Points on a hilly landscape, in no order, each with its height.
From any point a ball takes the steepest step (drop divided by distance) to one of its 2 nearest points. It stops when none of these is lower. Distance is the straight distance between rows; heights are no part of it.
z629: [ 18  49  43  43   3   1   7  -4  -4  19   5  -2  11 -11   0   4 -16  -9
  24  17 -18 -15  -7 -21 -12  24 -22 -36  -5 -41  -8 -16  -6 -27  46 -40
 -20 -10 -23 -10  -8  -3  40   2  43  -9  22  13 -12  26 -11   0]  h=527
z5: [ -4 -54 -20 -22 -14  35   2  16   1 -18  -9  -8 -11   7  -6   3  30  24
 -40   3  16  21  14  19  12 -11   8  24 -15  38 -12   7  13  13 -33  30
   4   5   9  16   8  12 -35  18 -26   3 -15 -22   6  -9   4  -8]  h=219
z466: [-20  17 -73 -27 -75 -40   9 -19  -7 -16 -12  -2 -11  27   2  24 -36   8
 -33 -13  45 -11 -10  13  18  28  -8  -3 -30  37 -15  -4  43  29 -38  27
  31  16   6 -14   2   5 -52  -8 -19   9  33 -32 -27  21  11 -34]  h=433
z3: [ 18  -8 -41 -16  -1   5  -9  -5 -27  19 -29  30   3  25 -27 -11   6 -48
  46  10  29  11 -11  17  13   6  28  28  36 -43 -42  30  12  36 -21 -22
  11 -27  23  11   1   9 -11  -8 -88 -43  -9  31  15  17   1 -20]  h=302
z258: [-27  -5  -8   2  -4 -36   2   8  73   8  37  43 -37 -41 -14 -13  11  21
 -16 -21 -34  17 -14  26 -25 -20 -11   7   5  41  41  55 -45 -12   7  -9
  24 -18  -4  19  10 -35 -20  26   1  16  28 -11  61 -37  -5  28]  h=349
z516: [ 19  38 -16 -17  12 -12  37  -3 -64   1 -37  -6  25 -22  14  23 -29   1
  32 -11 -25   4 -25 -14   0  36 -27   6  33 -45 -19 -18  -1 -40  -8 -23
  22  22   9  -5   1 -15  15 -17  -2 -22  27  43 -40  31  30   7]  h=591
z329: [ 31  22 -23   5 -35  10   1  -4 -15   8 -22  -9  -2   9 -33  24   2 -20
   3   7  40 -16  -4  10 -13  44 -15   3 -11 -10 -34   6  10  -3 -12 -11
  21 -23  10  -3   9  12 -14   5 -23 -26  30  12   0  45   6 -24]  h=533
z568: [ 11  17 -19   1  26 -20  28  14   7   8 -19  25   1 -60 -16  15   9  11
  17 -35 -50   7 -21  19 -22   3 -35  14  40 -37   6  22 -44 -44  -8 -36
  25  -8  25  29  12 -10   7   3  -1 -33  37  25  30 -10  17  42]  h=425
z134: [ 29   1  17  -2 -20  58  47  19 -45 -18  -5 -52  24 -30  12  48  24  27
 -35  17  -2 -26  16  -7 -15  28 -34 -22 -16  -4 -21 -35  38 -16   5  22
  -1  18 -20 -28   9   7  13 -17  34   0   9 -21 -55  31  23  22]  h=642
z679: [-22  23 -32 -15 -25 -17 -12 -33  -7  15   1  -4  -5  47 -15 -15 -30 -32
  13  19  48  -9  -4   7   5  18  35   4 -16  12 -20   6  41  47 -17  41
  16   4   2 -32 -14   8 -36   1 -29  -9   0   6  -6  20  -9 -55]  h=432
z636: [ 22  11  64  60  -2   0 -50 -18  24 -14 -14 -10 -21   6  20 -15  -1  23
 -10 -20 -26 -17  28 -22  -1 -37 -12 -42 -28   7  14   5 -25 -23  20 -39
 -39 -13  -6  45  14  27  44   0  42 -15 -26 -12  17  19 -27  10]  h=568
z898: [ 20  26 -32  27  10 -19 -35  42  61  -3 -16  42 -18  18 -13  -2   8 -33
  31  -2  11  -3   5   2 -22 -13   1 -13  35 -22 -17  19 -33  20  15 -60
  -8 -33   6  25  20 -29   1 -16 -65 -19   8  -4  24 -31  -8   7]  h=491
z58: [ 38 -39  25  10 -13  76  19  21 -36  -1   9 -43  21  15 -21  27  38  -9
 -21  35  39 -25  18   2  -3  22   4 -22 -23 -22 -32 -31  45  20   1  13
 -10 -12 -14 -28  10  23  18   3 -18  -9 -15  -7 -31  26   0   1]  h=678
z841: [  1  37 -31   9  11 -60  -6   5  50  23   3  39 -20  -8 -12 -12 -20 -27
  58  -6 -11  19 -27   5 -17  13  18  17  28 -33  -1   7 -32   1  11 -29
  18 -15   7  18   0 -29 -12  -6 -27  -7  25  21  23 -19  -9 -12]  h=477
z685: [-30  -7 -25 -31 -40  -2   9 -14 -18  -3   3 -13   5  39 -20   2  -9   3
 -35  -3  54   7   1   5  16  23  24  13 -25  34 -19 -15  50  40 -30  53
  18  22  -9 -37 -15  -4 -49  -3 -22  11  10 -18 -13  19  -1 -45]  h=412
z918: [  1  17  -3   0  31 -31  -1  20  46   2   8  37 -10 -56   0   1  11  16
  12 -34 -57   4 -10   4 -33 -17 -32   6  24 -14  28  24 -49 -32  13 -25
  17 -16   1  31   4 -23  27   6  16  -9  18  11  43 -26   3  36]  h=399
z899: [ 10  14  -5  10 -22   4   3 -36 -18  13 -20  -2 -11   5 -22 -17  -6 -27
  10  10  14   8 -13   3  -6  40   6  -3 -12 -10  -2  22  11  -4 -12  -4
  20 -27  18   3   7  29 -11   4  11 -42  23  25  18  54  -6 -24]  h=516
z716: [ 10 -33 -31  14 -35  13 -21  38  29 -58 -47 -15  -7  30   0  14   8  27
 -48 -11  33 -16  27  14  23 -24 -15   2  -8  40 -35  -4  25  33 -33 -18
 -13  -1  16  28  30  15 -11   1 -41   3  -3 -38 -19  18 -14  -5]  h=427
z239: [ 10 -27 -10 -21  24  20  10 -15 -30  42  -6  20  13  13 -19 -24  19 -41
  57  22   6  26 -14  19   5  20  28  33  38 -54 -15  11   7  16 -22  11
   6 -19  12   4  -3  12   3   7 -49 -39 -20  50  29   9   0  -2]  h=259
z373: [-41  -3 -33 -28   3 -48 -13  -1  -9 -46   5   6  22  19  49  -5 -36  30
 -28 -23  -5   4   5 -17  43 -41   5   2  -1  43  11 -30  -3  27  -6  21
  -6  52  -8 -15  -6 -21  -5 -33  11  52 -20 -21 -37 -61   9  -2]  h=319
z820: [-22 -18 -59 -47  -5 -13  -3  36  -7 -50 -23  -2  21  20  22  41  -9  16
 -21  -6  32 -18  12  -3  51 -36  -7  16  25  33 -35 -32   5  25 -13 -10
  -5  29   7 -14  16 -30  -9 -35 -63  51 -20 -44 -48 -54  -6 -16]  h=379
z497: [ 34  32  36  52  -3  -2 -28  -5  28 -17 -34  -2 -24  -5   4 -15   2  11
   6 -10 -25 -25  23  -6  -3 -13 -27 -30  -9 -17   4  18 -29 -33  25 -64
 -22 -33   9  53  19  29  45   2  29 -27  23   2   7  34 -20  27]  h=558
z395: [-21  -8  10   9 -32  -9 -20 -54  25 -14   0   7 -27   7  -6 -50  -6  16
 -34 -23  -5  31 -15  17   9  -6  16   8 -37  53  34  68  -9  -8 -29  -1
  16 -26   7  45   9  35 -47  31  32 -24  21   7  43  29 -11 -30]  h=188
z82: [ -5  46  49  18  28 -11  16 -36 -25  45  19 -12  23 -19   7 -17 -22  -6
  35   6 -34   3 -26 -24   3  26  -8 -24   6 -41  25 -27   1 -43  43 -18
 -18   1 -11 -30 -14  -2  32  -5  76  -2  13  36 -19  33   5   0]  h=510
z350: [ 39 -23  18  25  17  44   0  26 -13  11  -2  -3   6   3  -2   8  29 -22
  18  21   6 -17  33 -11  -6  -2   1 -17  22 -47 -20   4   2  -4  14 -19
 -25 -19 -19   9   2  19  48  -3 -30 -15 -17   0  -5   1  -8  24]  h=732
z474: [ 24  29   4  27   5 -19 -16 -19 -22   4 -27  -8  18  38  15  -8 -33 -31
  25  17  17  -7   4 -16   3   4  11 -26  -1 -31 -17 -11  12   8  10 -23
 -18  -7  -7   5  -3  11  18 -16  -4  -8 -14  17 -30  31  -6 -17]  h=423
z380: [  4 -17  11  10 -12  -4  -9   7 -22 -28 -24 -28  10  43  25   2 -15   6
 -38   3  11 -13  19 -14  24  -8   7 -12 -22  13 -20 -35  19  20 -17  19
 -22  25  -7   3   1  13  -1  -9   8  14 -32 -16 -31   7  -5  -7]  h=695
z822: [ 14 -25 -57 -15 -26   9 -22  29  15 -34 -43   9 -18  17   0  13  10  16
 -12 -13  30  -4   5  23  29 -10  -4  18   0  10 -30  28   4  24 -36 -29
  14 -10  20  32  31   5 -28 -13 -65 -26   3 -11   6   3   2 -15]  h=450
z331: [-10  -1 -40 -37  14 -28   1  26 -28 -34 -17   0  29  18  44  30 -19  12
  -6  -5  11   2   5 -20  34 -25  -9   5  22  18  -7 -43  -2  12   3  -8
 -12  36  -3 -13  -7 -31   9 -43 -30  53 -26 -14 -39 -50  13  -3]  h=350
z740: [-26  36  -7 -12  -9 -34  33 -45 -29  45  10   1  10  -6 -21 -12 -31 -23
  30   4   7  12 -32   4   4  55  -1   5 -10 -14  10   6  36 -12   6  25
  27   4  -5 -37 -23   3 -20   6  33  -2  39  37  -7  35   1 -32]  h=474
z738: [ 13  67   1  28   4 -42   1 -23  24  28 -23  24  -8 -27 -30 -22 -33 -12
  26 -14 -31   8 -40   7 -15  23 -20  -5  15 -24   9  33 -38 -46  16 -52
  24 -41   8  31   8   5   3   1  32 -38  57  41  22  24 -12 -13]  h=476
z303: [-24 -30  -9  -4 -43  -3 -17 -60  14 -24  -6  -9 -26  30  -5 -42 -22  23
 -53 -12   4  26  -8  20  24  -7  22   7 -37  67  37  44  20  14 -58  18
   8   4  16  31  22  22 -64  29  26 -24   1 -15  19  22  -7 -48]  h=222
z278: [ 13   0 -29 -14   4  -5   7  -7   3  24  -8  26 -10 -28 -34   4   7 -13
  17 -22 -15  13 -32  30 -16  29   1  36  15 -28  -6  42 -16 -17 -28 -16
  38 -18  26  20   3   6 -27  15 -11 -49  36  42  43  17   9  -1]  h=436
z969: [-21  53  23   2   8 -35  11 -51 -30  49  21  -2  19   6   1 -28 -63 -23
  43   7  -1   4 -39 -18   5  38  21  -6  -8 -33  13 -13  24 -19  31   6
   1   5  -9 -39 -22   8   6   8  56  -4  12  50 -13  30  -9 -28]  h=492
z577: [-19 -10 -19 -25   2 -21  -8  45  47 -31  14  25 -12 -22  18  31  17  39
 -28  -5 -31 -20  28  -9 -11 -59 -30   6  19  52  15 -10 -34   0  12   4
  -7  14   8   7  12 -47  12 -12 -19  66   1 -50   0 -69  -3  38]  h=321
z597: [ 11 -36  33  13   5  36  -5  39  32 -10  26 -10 -21 -18  -1  18  39  12
 -29  20  -9 -14  39  -4 -25 -26 -11 -15   0   3   1 -14  -9  -5  25  17
 -18   0  -7  -5   2  -4  18   2 -12  29 -19 -33   3 -33 -12  39]  h=733
z863: [ 25  -9 -23  -1 -30  -2 -18 -17 -26 -38 -62 -14  -4  42  13  -5 -26   1
 -31 -11  25   3   8  -4  33   5  -6   4   2   1 -22  10  23  24 -47 -16
  -2  -4  24  38  18  30 -12 -20 -23 -31  -6   6 -12  57   6 -23]  h=473
z441: [  9  20  18  26  14   0  -3  11  13  16  39   3  -5   7  -4   1   2 -21
  21  29  10 -15  -2 -10 -27   2  23 -26   7 -26  -4 -16   1  -8  42   4
 -18  -2 -25 -27 -16 -14  22  -4   4  20  -7   8  -3 -21 -14   0]  h=704
z809: [ 26  39 -12  28  16 -27 -22  15  12  17  -6  35  12  33 -11  11  -9 -61
  72  24  37  -2   0 -16 -21  -8  30 -25  30 -60 -42  -3  -4  25  35 -36
 -12 -21 -14   0  -3 -22  19 -19 -68 -10  -5  11 -22 -21 -21  -4]  h=373
z621: [ 25 -24  63  30   3  86  29  23 -39   6  42 -44   7  -9   3  18  41   7
  -9  45   5 -28  23  -6 -14  14   4 -35  -4 -38   0 -27  33  -2  16  10
 -31  -1 -32 -19   1  34  38  13  15  -1 -25 -16 -13  16  -1   9]  h=667
z285: [-11  -9  -8 -36  11   2  32 -56 -53  22 -29  -6  15  -8 -19 -22 -25 -15
  23 -17 -22  32 -36  18   8  46   5  41  19 -14  20  21  16 -22 -51  16
  34   6  37  14   0  22 -28  21  22 -46  19  54  19  46  19 -23]  h=378
z117: [  7   6  41  27  10 -21 -30  -4 -18 -31 -20 -24  15  38  45 -11 -27   9
 -28   2   2 -21  25 -45  18 -21   3 -32 -12  -9  -2 -58  17   0   9  -3
 -44  28 -11  -4   4  10  32 -20  29  23 -34 -22 -46   1 -15   1]  h=702
z6: [  6 -13   3  18  -8   2 -14  59  50 -23   7   1 -11  10   0  33  24  19
 -23  14  16 -41  30 -18 -16 -38 -11 -33  -7  22 -16 -23 -13  13  40  -9
 -24   5  -5  -2   7 -25  28   3 -31  47  -9 -59 -21 -45 -12  20]  h=725
z319: [-49 -38  -7 -49  12   0   6 -23 -14   9  27   5  -3  12   9 -28   9 -18
   6   8  11  30  -3  19  29  -9  36  46   3  28  16  -5   7  37 -32  50
  10  26  -5 -28 -26 -18 -34   9  -3  31 -35  14  12 -41   7 -19]  h=390
z181: [ -6 -43  -1   5   1  35  -9   3  37  -5  -1  13 -35 -24 -19 -24  41  24
 -29 -25 -20  31   5  34  -8 -17   2  22  -6  37  12  61 -29 -12 -26  -3
  13 -29  19  52  21  18 -25  38  -5 -26  -2  -2  61   7  -6  22]  h=292
z405: [-15  16  21  15   5 -16 -17  37  45 -17  35   9   0  24  16  10   4  12
  -7  18  12 -40  24 -30 -30 -50  -1 -41 -11  18   9 -36 -14   9  54  -3
 -38  10 -12 -29 -20 -26  48 -11  12  69 -17 -56 -31 -66 -18  10]  h=718
z944: [-12 -30 -29  -9 -45  -4  -3 -17   9 -28 -23 -14 -19  16   3 -14  -8  30
 -52 -19   2  19  -3  19  23   9   1  14 -30  58   9  32  17  13 -57  20
  17  12  13  25   9  15 -44  11   4  -3   6 -20   3  19   3 -12]  h=254
z231: [ 18  35  12  15 -15   0  14 -34   7  13 -15   0 -14 -24 -24 -13 -18  -1
  -6  -9 -23  -1 -25  21   3  26 -22   0 -12  -2   9  35 -22 -45  -2 -37
  17 -47  16  18  11  23  -6  12  42 -40  61  26  15  66 -10 -15]  h=496
z338: [ 10 -34  -7 -19  27  32  23  35   5   3   4   1   4 -44 -11  21  52   6
 -12  -3 -23   7   5  20 -18  -3 -15  32   9   0   1  12 -24 -13 -15   9
  15   8  11   2   3  -9   5   3 -12   4  -2   0  20 -27  18  39]  h=460
z774: [  9  -9 -53   5   8   5 -35  45  29 -21 -22  22  -4  14   4   7  19 -13
   8  -1  22  -3  16   9  15 -28   1   6  30  -5 -27  12 -19  22 -15 -36
  -8 -17  11  26  28 -17  -2 -19 -73  -8 -20 -28  -2 -33   5  -3]  h=471
z265: [-15  10  14   6  29 -25  -7  13  65  28  33  38 -29 -40 -12  -9  21 -11
  10  -3 -36  -2  -5   6 -47 -23 -11  11  17  -3  36  27 -33 -16  37  -7
   1 -16  -1  20 -10 -39  14   5   3   8   1 -12  57 -46  -3  33]  h=374
z963: [ 40 -26   7  39 -10  29 -14  45  26   0  -2  -1  -6  22 -17  21  40 -14
   5  34  38 -28  27 -11 -20 -26   9 -25  -5 -23 -40  -3   9  22  26 -30
 -25 -31 -12   7  16  21  39   3 -60  -2 -13 -25 -15 -12 -26   9]  h=740
z2: [-46 -21 -19 -63 -27   7  26 -15 -21   1  28 -11   5  16 -18  -4 -11   7
 -13  -1  42  15  -7  19  20  20  26  32 -24  54 -10 -22  42  44 -20  83
  26  38 -14 -60 -31 -16 -62   3 -17  44 -10 -10 -10 -25  14 -32]  h=391
z344: [ 26  39 -44  19 -15 -31 -24   8  12  14 -28  37  -3  28 -23  12 -17 -42
  57  16  41  -5 -15   5  -6  12  18   1  34 -30 -49  26  -4  30   1 -41
  12 -31  13  11  11  -7  -9 -10 -73 -29  11  18  -1  14 -10 -20]  h=340
z219: [ 40  54   2   7   2  -1  23  -4 -44  21 -35   9  31 -24  -8  28 -13 -14
  39   9  -4  -4 -22  -1 -20  48 -27 -20  31 -58 -29  -1  -5 -35  11 -42
   8  -8  11  -9  15 -14  23   1   3 -28  43  41 -29  49  30   7]  h=574
z578: [ 32  16   4  50   4   2 -34   4   2   7 -28  -3  14  57   5  -2  -3 -40
  44  36  48 -13  16 -17  -7 -10  32 -34  16 -39 -37   0   6  32  22 -37
 -22 -25  -8  16   3  19  37 -10 -40 -18 -27   4 -31   9 -28 -18]  h=400
z420: [-22  -4  20  -6  13 -10  11 -41   8  34  29   4 -12 -27  -9 -35   7   7
 -10 -11 -22  17 -23  12  -3   9   7  10 -17  22  35  27  -3 -20   5  18
  12   1  -5 -15 -20   4 -26  28  59  -2   8  20  33   3   8   1]  h=266
z313: [  5   9 -55 -10 -64 -23  -9  -9 -11 -26 -38  -4  -7  38   2  13 -28  -7
 -27 -10  44  -4  -9   4  16  16  -8  -7 -16  27 -27   9  30  36 -44  -1
  20   2  12  14  10   6 -38 -11 -36 -28  16  -9 -16  42  -5 -40]  h=452
z160: [ -1 -19   8 -24  29  32  35  -4 -34  44  19  -3  11 -18 -13  -2  29 -24
  32   7 -12  23 -14  21  -9  29   9  34  19 -34   3   0   5   1 -18  25
  16   6   3 -17 -11   6  -7  15  -2 -22  -4  40  30   9  17   9]  h=304
z771: [-36  -8 -25 -26   3 -22 -21  43  30 -42  19   7  11   6  38  24 -15  26
 -25 -12  -1 -16  23 -20   7 -49 -14  -6   3  50  12 -29 -22  16  20  23
 -31  37 -12 -10  -7 -30  30 -28   1  61 -18 -51 -30 -70  -1  14]  h=288
z541: [-68 -23  25 -22  -6 -28  -1 -28   8  -4  61  -5  11   6  15 -14 -24  25
 -12  -8  -2  20 -13  -7  15 -21  33   5 -29  58  45  -4  -3  24  13  63
   3  37 -24 -48 -32 -18 -19   4  57  70 -36 -10   2 -56  13   1]  h=322
z314: [ -9  26  18  15  10 -28  -3  22  28  10  57   3   3  17  11  16 -15 -14
  21  13  15 -20   1 -24 -25 -19   9 -38  -1  -6   8 -29 -12   6  72   5
 -23  10 -26 -52 -30 -27  27 -10  16  47   5 -19 -21 -56 -17   7]  h=712
z588: [  5 -15  56   6  53  22  -3 -24 -43  12 -13 -24   8 -17  29 -19  -2  24
  -4  -4 -56  17   9 -22  10  -5  -2   3   5 -23  37 -17  -8 -36   7  -3
 -25   7  -2  16  -6  27  41   1  56 -19 -30  23   0  29   8  33]  h=592
z45: [-32 -51  18 -24  39  18  -9 -13 -13  12  24  -4  -2 -11   8 -26  15  -1
  -5 -11 -21  34  -1   7  13 -18  18  42   0  29  38   5 -11   5 -17  40
   2  20   5   9 -16  -3 -14  26  18  21 -34   6  38 -31  12  10]  h=413
z736: [-11 -26  23  -7  25  13  -6  41  40   7  45  19 -11 -23  -5   0  36   4
  -9  10 -19  -8  17   0 -30 -37  -2  -2  13   5  23   0 -37   9  31  15
 -13   5 -12   0 -12 -34  31   6  -5  38 -21 -25  32 -62  -9  46]  h=739
z628: [-20 -64  11 -42  47  40  16  16 -16  -2  27  -2  11 -45   4   0  43  19
 -21  -9 -41  24  12  10   3 -35   1  41  18  27  35  -3 -22  -3 -10  32
  -1  16  -2  -3  -7 -18  12   4  10  24 -41  -4  27 -39  21  54]  h=435
z54: [  1  35 -23  27  -3 -44 -31  12  79   8   9  47 -25  16 -20 -17  -5 -17
  40  -1  10   1 -15   2 -23  -2   8 -13   9  -3   6  22 -27  12  21 -32
   2 -31   4  12  -1 -28  -4  -6 -26 -12  13  -3  36 -28 -20 -13]  h=493
z487: [ 18  10  70  38  11  15 -26 -25 -15  -8 -14 -31   0 -18  28 -15  -5  36
 -14 -19 -48 -14  25 -26  14 -20 -24 -29 -24 -13  22 -16 -13 -44  16 -30
 -39   7  -9  36  14  42  42  -7  59 -15 -21   0  -2  35 -12  16]  h=578
z410: [  9   4   5 -27  13  24  51  17 -47 -19  -4 -31  29 -48  33  44  19  25
 -21  -6 -28  -8   1 -11   8  21 -40   2  -3  -5   2 -48   3 -38  -1  10
   2  40  -7 -30   7 -10  11 -24  46  17   8  -5 -48  11  43  26]  h=626
z92: [-64 -20   4 -62  15  -3  -1 -19 -22   4  55 -16  12  18  -3 -24 -16 -16
  16  10  34  12  -5   5  33 -11  52  29 -10  26   6 -31  32  50  -7  72
   1  27 -14 -70 -47 -13 -31 -11  -9  56 -29   7  -9 -48   2 -30]  h=368
z921: [ 37  52 -24   5 -37   5  27  -7 -49  13 -43  -2  17 -20 -28  35  -4 -12
  11   2  17 -14 -21   9 -21  53 -45  -2  -2 -39 -29   4  19 -28 -19 -17
  42 -21  18  -9  18   8   3  -5 -11 -44  52  35 -10  79  26 -18]  h=553
z772: [ 18 -14  15  18 -19  29   6   0 -17  -4   3 -28   7  32  -4   0   6 -10
 -20  28  29 -22  22 -20   1  12   8 -13 -32   4 -20 -27  34  -2   0  21
 -21   6 -14 -21  -9  25   2  13   9   5 -18 -13 -32  33  -8  -9]  h=687
z364: [ 12  30 -25 -31  13 -11  44  26 -62 -26 -26  -5  34 -36  42  31 -19  23
  -4 -28 -38   3 -13  -8  18  11 -38  13  27 -13  -2 -32  -8 -36 -22  -3
  18  38   4  -1   2 -17  17 -39  10   7  14  11 -41  -4  50  30]  h=609
z871: [ 15  -5  70  47  24  18 -29  11   4 -11  21 -25  -6   0  18  18  19  14
 -10  13 -22 -43  42 -50 -26 -37 -19 -39  -6 -21  15 -28  -4 -11  43 -12
 -47  10 -16  17   1  12  61   2  26  14 -28 -30 -10 -18 -19  36]  h=716
z847: [ -9 -13  38  17   9   4 -12 -53  15   4   6   5 -20 -35 -10 -42  -1  18
 -11 -29 -33  28 -18  18   2   2  -3  10 -25  31  52  55 -24 -34   0  -8
  10 -21  -1  31   1  27 -22  44  65 -27  13  12  46  28 -17  -2]  h=228
z812: [ 29   8  28  38  25  16 -29  32 -10   1   6  -7  17  27  25   5  -3 -12
  22  28  -6 -22  25 -44 -15 -28  16 -39  16 -41  -6 -26  -1  10  37 -30
 -37  -9 -17  20   6  -3  61 -18  -8   3 -30 -15 -25 -24 -22  23]  h=724
z414: [  0 -70  -7 -10  -4  45 -10  -3  24  -9  -9   9 -13   3 -12 -21  44  17
 -27  -5   8  34  24  36  15 -24  23  34 -12  47   4  41   7  26 -49  12
  -2 -16  20  38  22  27 -33  30 -34 -24 -28  -5  50   9  -3  -3]  h=258
z712: [ 32  56  26  39  -6   3  -7 -14  -4  -4 -27  -6   3 -14   6   8 -22  -1
   2  -4  -7 -14   4 -11  -1  12 -34 -31  -6 -25  -4 -13 -11 -41  26 -49
  -8 -22  -4  17  11  16  18  -8  43 -33  29   1 -21  55   2   8]  h=542
z61: [-66 -33   3 -30  -8  -4  -3  -3  20 -17  56 -16  11  27  -1 -30  -8  25
 -22   9  21  15  -6  -9  19 -24  53   6 -23  75  22 -15   8  47  -5  80
 -14  36 -12 -65 -38 -21 -31  13   9  65 -33 -20 -10 -57   2 -16]  h=343
z9: [ -1  -7 -24  10 -13 -15 -12  13  69 -13  -1  38 -38 -23  -9  -5  17  20
 -21 -18 -13   8   0  20  -9 -11 -17   8  -3  27   9  49 -38  -4  -4 -19
  23 -24  10  37  15 -13 -24  13 -10 -10  22 -18  37 -19  -8   8]  h=325
z825: [  1 -13  31  10  11  22  -8  -7  -7  15  25 -22  -5   5   6  -4   3 -12
  -2  18   4   1   6  -7  -2   9  17 -14 -13 -12   4 -19  10  -4  19  29
 -17  -2 -13 -12 -13  16  -1   7  31   6 -23   6   9   8 -11  -2]  h=696
z166: [ -8 -23  12 -41  15  26  26 -35 -56  21  -5 -18  22 -11  -7 -18   5  -3
   0  -9 -16  29 -13  17  11  32  10  34  -5 -14  11 -10  26   1 -36  35
  27  19   0 -13 -13  21 -19   7  22 -14  -6  25  12  35  22  -6]  h=342
z98: [-33  38 -15 -32 -13 -36  24 -40 -29  43  25  -8   1  22 -17 -13 -31 -42
  35  15  39   6 -21   8  10  51  34  13  -7 -18  -6  -8  54  31  -5  56
  24  11  -1 -63 -35  -9 -39  -5  -4   5  20  22  -7  11   5 -42]  h=453
z196: [  6  17  52  35  14   0  -6   3  -9  -7  13 -27   6   9  43   7 -11   7
 -15  11 -21 -28  20 -49 -10 -14  -4 -50 -33 -13  19 -46  -3 -15  50  -5
 -42  26 -20 -13 -10   6  41 -13  48  29 -17 -23 -26  -9   1  20]  h=710
z15: [  2  53 -21   8  12 -56  13  -8   4  11 -15  30   3 -23   8  -4 -42 -14
  46 -24 -41  18 -30  -3  -6  20 -29   6  39 -27   7  15 -37 -41   9 -38
  23  -9   9  24   1 -20   2  -7   6 -21  39  26   6 -10   2   9]  h=454
z496: [  5 -13  44   8  -9  71  40  34 -17   2  38 -41   7 -30  -7  35  38  28
 -26  37   7 -22  20   1 -24  23 -10 -27 -24   1  -5 -33  28 -10  19  45
  -3  17 -31 -50  -1   0   6  15  27  16  -1 -25 -29   8   8  19]  h=656
z135: [-11   1  -4 -35  25  -9  39 -29 -16  40   1  18   6 -41 -45 -10  18 -28
  45 -21 -31  31 -47  32  -9  31   4  51  26 -28  19  39   2 -29 -35   3
  38 -11  35   8   3   9 -32  28   7 -55  39  55  45  20  14 -20]  h=411
z73: [ -1 -42 -49 -25 -21  13  -4  43   8 -55 -40 -10  -4  14  25  33   5  34
 -51 -15  21 -12  21   8  32 -37 -14  13   4  42 -34 -26   4  15 -19 -13
  -6  10   9  14  28 -11 -18 -20 -52  28 -23 -50 -39 -25  -3  -4]  h=404
z940: [-44 -19  28   6 -10 -11   6 -32  17  24  51  -4 -11 -12   7 -34 -15  22
 -13 -17 -13  22 -17   1  -4  -2   8   2 -41  48  47  14   1  -6  22  43
   0  18 -17 -27 -30  -4 -29  22  70  32  -6  -5  12 -14   6   3]  h=296
z826: [ 23 -25 -27 -18  21  14  -1  17   3   3 -12   8  -2 -25  -4   8  29   7
   7 -14 -15   0   0  27   0  -8 -13  31  13 -24  -3  17 -21  -3 -25 -11
  17 -21  19  25   8   6  -8  -2 -29 -29   4  11  33   2   7  14]  h=461

Two balls start at each pair of points below. Name the first point that both come to, or write -.
z826 / z774 -> -
z568 / z898 -> -
z863 / z712 -> z685

Call two points neighbours if one is among the 2 nearest of the other. Go from one point of each pair to the other, from neighbour to neighbour, staying as low as possible. Name the highest point that can't be avoided.
z395 / z5 -> z944
z395 / z239 -> z826
z771 / z239 -> z863
